Each scene shows the same named points in several views. A view is turned or mirrored, shifted and resized as a whole, has a little noise and may leave points out.

Scene 1
View 1
k_74: [ 16 -13   6   2  -9   1 -11   4   7  -1 -20  -7  28  -8  -4 -17  11   0
  16   7   7  12  17  -8]
k_836: [ 14 -16   4   6  -7  12 -21  -3   8  10 -27  -7  26   0  -9 -20  11  -2
  13   6  12   7  21   2]
k_93: [-32  31  -4 -11   6   7 -30  -6  16 -21 -24   9  23  -2  14  11 -16   9
   3  35  -7   9   7   5]
k_858: [-16   7   1   0   8  21 -32  -5   9   5 -29  -7  19   8   6  -4  -6   2
   9  20   8   3  15  17]
k_161: [ -8   8   0  -3  -3   7 -24  -5  13  -8 -25   3  26  -3   1  -5  -2   4
   7  21   2   9  14   0]
k_336: [ -9   1  11  -3  13  11 -12  15   0  -1 -13 -24  18  -1  21  -2  -3   0
  22  13   6   9  10  11]
k_207: [ -9   7   6  -5   4   3 -13   9   6 -11 -16 -10  23  -6  14  -1  -3   4
  16  18   0  11  10   1]
k_669: [-13  18   1 -11  -3  -8 -12   4  13 -28 -15   5  28 -16  12   3  -6   7
  10  26  -9  16   6 -11]
k_81: [  1   3   4  -4  -5  -3 -11   5   9 -14 -16  -2  28 -12   6  -6   2   3
  13  16  -1  13  12  -9]
k_424: [  4   0   9  -6  -3  -8  -2  14   5 -16 -10 -10  27 -16  12  -6   4   3
  19  13  -1  16   9 -11]
k_479: [ -4  -3   5   1   5  16 -23   1   6   6 -24 -13  20   4   5  -9   0   0
  14  13   9   5  16  11]
k_32: [ 17  -3   4  -5 -18 -18  -1   6  11 -22 -13   5  35 -23  -2 -13  10   4
  13  13  -4  20  12 -27]
k_68: [-10   8   8  -6   6   1 -10  13   5 -14 -13 -12  22  -8  18   1  -4   4
  18  18  -1  13   8   1]
k_176: [-12  17  -1  -8  -5  -4 -18  -1  15 -23 -19   9  29 -12   6   1  -5   7
   7  26  -6  14   9 -10]
k_360: [-16  23   3 -14  -1 -13  -7  10  12 -35 -10   4  28 -19  19   8  -9   9
  12  28 -12  18   3 -13]
k_867: [-20  26   3 -15   0 -13  -7  11  12 -36  -9   4  27 -20  21  10 -10   9
  12  30 -14  18   2 -13]
k_190: [ 14  -5   6  -3 -13 -11  -3   7   9 -16 -14  -1  32 -18   0 -13   9   2
  15  10  -1  17  13 -19]
k_40: [  4  -2  10  -5  -1  -7  -1  16   3 -15  -9 -13  26 -15  13  -6   4   2
  21  11   0  16   9 -10]
k_7: [  6  -6   8  -2  -1   1  -7  11   4  -6 -14 -14  24  -9   9  -9   5   1
  19  10   5  12  12  -3]
k_288: [-12   2   9  -2  13  14 -16  12   1   1 -17 -22  17   2  19  -2  -4   1
  20  14   7   7  12  15]
View 2
k_479: [ 21  11   3  12   1  12   5   3  13  10 -16  15  21  10 -21  17 -20  16
  16 -12   1   4  -1  42]
k_288: [ 34   4  -9  10  -1   5  -2  -1  17  -3  -7   5  14   4 -26  12 -24  34
  20  -5  -1  11   7  43]
k_207: [ 19   8 -13  -3   5  14   3   1  12  -3   2   5  -2  -6 -20   7 -15  24
  23   4   1  11  10  26]
k_669: [  4  25 -23 -18  17  27  14   5   7  -3  18   8 -20 -12 -15   2  -9   8
  25  16   1  13  11  10]
k_360: [  6  23 -31 -23  19  25  12   4   9 -11  26   1 -28 -19 -17  -2  -9  14
  28  22   0  17  16   6]
k_161: [  8  28  -7  -2  12  23  16   7  10  12  -1  18   6   5 -18  14 -15   0
  17  -3   1   6  -2  29]
k_93: [ 20  53 -40 -12  30  24  27   9  20  -4  29   8  -6   6 -30  11 -29   8
  15  10  -5  22   1  33]
k_32: [-19  -2   9 -17   1  30   5   4  -8  11  -8  17 -20 -22   1  -1  12  -4
  30  10   8  -3  12  -8]
k_68: [ 21   7 -15  -4   5  13   1   0  12  -6   4   3  -5  -8 -21   5 -14  26
  25   6   0  12  12  25]
k_867: [  8  25 -35 -24  21  25  12   4   9 -13  30   0 -31 -20 -19  -3 -10  16
  29  24  -1  19  17   6]
k_336: [ 33  -2  -9   8  -3   3  -5  -3  15  -6  -7   2  10  -1 -24   9 -20  38
  22  -3   0  12  10  39]
k_836: [  3   2  24  13  -7  18   5   4   3  23 -33  26  23   7 -10  18  -7   2
  18 -17   6  -7  -5  32]
k_424: [  6  -6  -1  -8  -1  17  -2   0   3  -1  -5   7 -12 -17 -11   1  -2  19
  29   8   4   5  15  11]
k_74: [ -1  -6  20   4  -7  19   1   3  -1  16 -25  20   7  -4  -6  10   0   5
  23  -7   6  -5   4  19]
k_40: [  8 -11  -1  -7  -3  15  -6  -1   2  -3  -6   5 -12 -19 -10   0  -1  23
  31   9   4   6  17  10]
k_858: [ 25  28  -9  10   9  14  14   5  17   9  -6  16  22  16 -26  20 -27  13
  12 -11  -1   9  -5  48]
k_81: [  3   8  -3  -6   5  21   6   3   4   5  -4  12  -5  -8 -11   6  -5   9
  24   4   4   5   7  16]
View 3
k_669: [  2 -16 -14   4 -19  35 -28 -16 -12  -5  20 -11  -1  26 -27  19   5   2
   6  -4 -20  24   5  -6]
k_858: [ 28   2 -17   6  -3  23  -8   6 -20   3  17  -7  -3  -8  -2   9   6  -1
 -30   4  -5   4  -2   1]
k_288: [ 24 -14 -17  14  13  18   2  13   0   1  19  -7  -4   8  -3   5   9  -5
 -12  12  -2   7  -3  -4]
k_176: [  4  -9 -13   3 -21  35 -31 -17 -19  -4  16 -11   1  15 -23  18   4   4
  -1  -6 -20  20   5  -4]
k_867: [  1 -24 -21   5 -21  41 -26 -18  -4  -3  28  -9  -3  42 -35  23   5   0
  11  -1 -23  31   5 -10]
k_360: [  0 -23 -18   5 -19  39 -26 -18  -5  -4  25 -10  -2  38 -33  22   5   1
  11  -1 -22  29   5  -9]
k_161: [ 14   1 -11   3 -13  27 -24  -7 -25  -2  11 -11   0  -4 -10  12   5   3
 -16  -3 -12   9   3   0]
k_424: [ -2 -23  -2  14   5  20 -20  -6   0  -9   6 -15   1  17 -15   7   9   2
  23   1 -12  14   5  -6]
k_40: [ -1 -24  -2  15   9  18 -17  -4   3  -9   5 -15   1  18 -12   5   9   1
  23   3 -10  13   5  -6]
k_68: [ 12 -20 -15  11   2  25 -10  -1  -1  -3  18 -10  -2  21 -15  10   8  -2
   3   6 -10  15   1  -6]
k_7: [  5 -17  -1  15  11  15 -14   1  -3  -7   2 -14   1   5  -5   2  10   1
  13   3  -7   7   3  -4]
k_479: [ 21  -4  -9  11   7  16  -8   8 -14  -1   9 -10  -1  -9   2   3   7   0
 -15   5  -3   1  -1   0]
k_836: [  9   2   7  11  10   8 -20   3 -22  -8 -10 -17   3 -26   9  -3   8   5
  -2  -2  -3  -6   4   4]
k_190: [-11 -16   8  12   1  18 -33 -13 -10 -14  -6 -20   5   5 -12   4   8   6
  28  -6 -15  10   9  -4]
k_74: [  0  -8   9  13   9  11 -24  -2 -14 -11  -9 -19   4 -11   0  -2   9   5
  14  -2  -7   0   6   0]
k_81: [  2 -13  -4   9  -4  22 -24  -8 -11  -8   5 -15   2   8 -13   9   7   3
  10  -2 -13  12   5  -4]
k_93: [ 21  -4 -30  -3 -29  43 -19 -11 -23   5  34  -3  -5  20 -26  26   2  -1
 -29  -1 -18  23   1  -3]
View 4
k_7: [-11  -9  17  -4  18 -11  10  23  -6   3  11   3   7   5   5  11  20   9
   4   0  -8   3   3 -10]
k_176: [-13  -9  -6 -22   1  -4 -20  30   3 -18  20 -17   2  14  16  25  12  -7
  -5  -5 -20 -15  15 -14]
k_93: [-11   0 -15 -36   5  -8 -42  42  16 -15  12 -20   7  13  32  18  18  -5
 -13 -26 -29 -18  26   0]
k_336: [-11  -1  15 -12  24 -19  -1  36   1  10   4   6  15   3  18  -2  27  19
  -2 -21 -12   5  11   3]
k_161: [ -5   0   2 -19  10  -4 -21  19  12  -2   7  -9   1   7  14  22  18 -12
   1  -9 -17  -8  14  -3]
k_424: [-15 -14  11  -7  10 -10   9  30 -10  -8  20  -3   6  10   6  14  15  10
  -1   3 -11  -3   5 -18]
k_360: [-22 -17  -9 -25  -2 -10 -12  49  -7 -28  29 -20   7  18  20  17  11  10
 -14  -7 -22 -17  16 -21]
k_81: [-11  -9   7 -11   9  -6  -3  23  -2  -7  15  -7   3  10   8  20  15  -1
   1   0 -12  -5   8 -13]
k_207: [-13  -6   7 -16  15 -14  -6  36   0  -3  12  -3  10   8  16   8  21  10
  -4 -13 -15  -3  12  -6]
k_40: [-16 -14  13  -6  12 -12  12  31 -11  -6  18  -2   8   9   6  11  16  13
   0   2 -10  -1   4 -17]
k_867: [-23 -17 -10 -27  -2 -11 -14  53  -8 -31  30 -21   9  19  23  17  10  12
 -16  -9 -23 -19  17 -21]
k_68: [-15  -8   6 -16  14 -15  -4  39  -2  -5  14  -4  11   9  17   7  20  14
  -5 -13 -15  -4  12  -7]
k_288: [ -9   2  13 -15  25 -18  -7  34   5  13   1   5  14   2  20  -1  28  15
  -2 -23 -14   5  12   7]
k_74: [ -5  -6  19   0  16  -4   7   6  -1   7   8   2   0   4  -2  21  17  -7
  12   9  -5   2   0 -11]
k_836: [  2   4  20  -1  21  -1  -3  -3  10  18  -3   5  -2   0  -1  21  22 -16
  15   3  -6   5   3   0]
k_32: [-14 -20   8  -4   0   0  11  16 -12 -18  26 -11  -3  13  -4  31   7  -6
   5  22  -8  -9   1 -30]
k_190: [-12 -15  12  -3   6  -2  10  16 -10 -10  20  -6  -1  11  -2  25  11  -3
   6  15  -7  -5   1 -24]
k_479: [ -3   5  14 -11  23 -10 -12  17  12  15  -3   3   7   1  13  10  25  -3
   5 -15 -12   4  11   7]
k_858: [ -2   9   6 -20  21  -9 -27  21  19  13  -5  -2   6   2  20  11  26  -7
   1 -23 -17  -1  16  12]

Which points are out of place in each view (at most two, in the order of its rows)? Write - if all are in place.
view 1: k_858, k_207
view 2: k_93, k_40
view 3: k_161
view 4: k_7
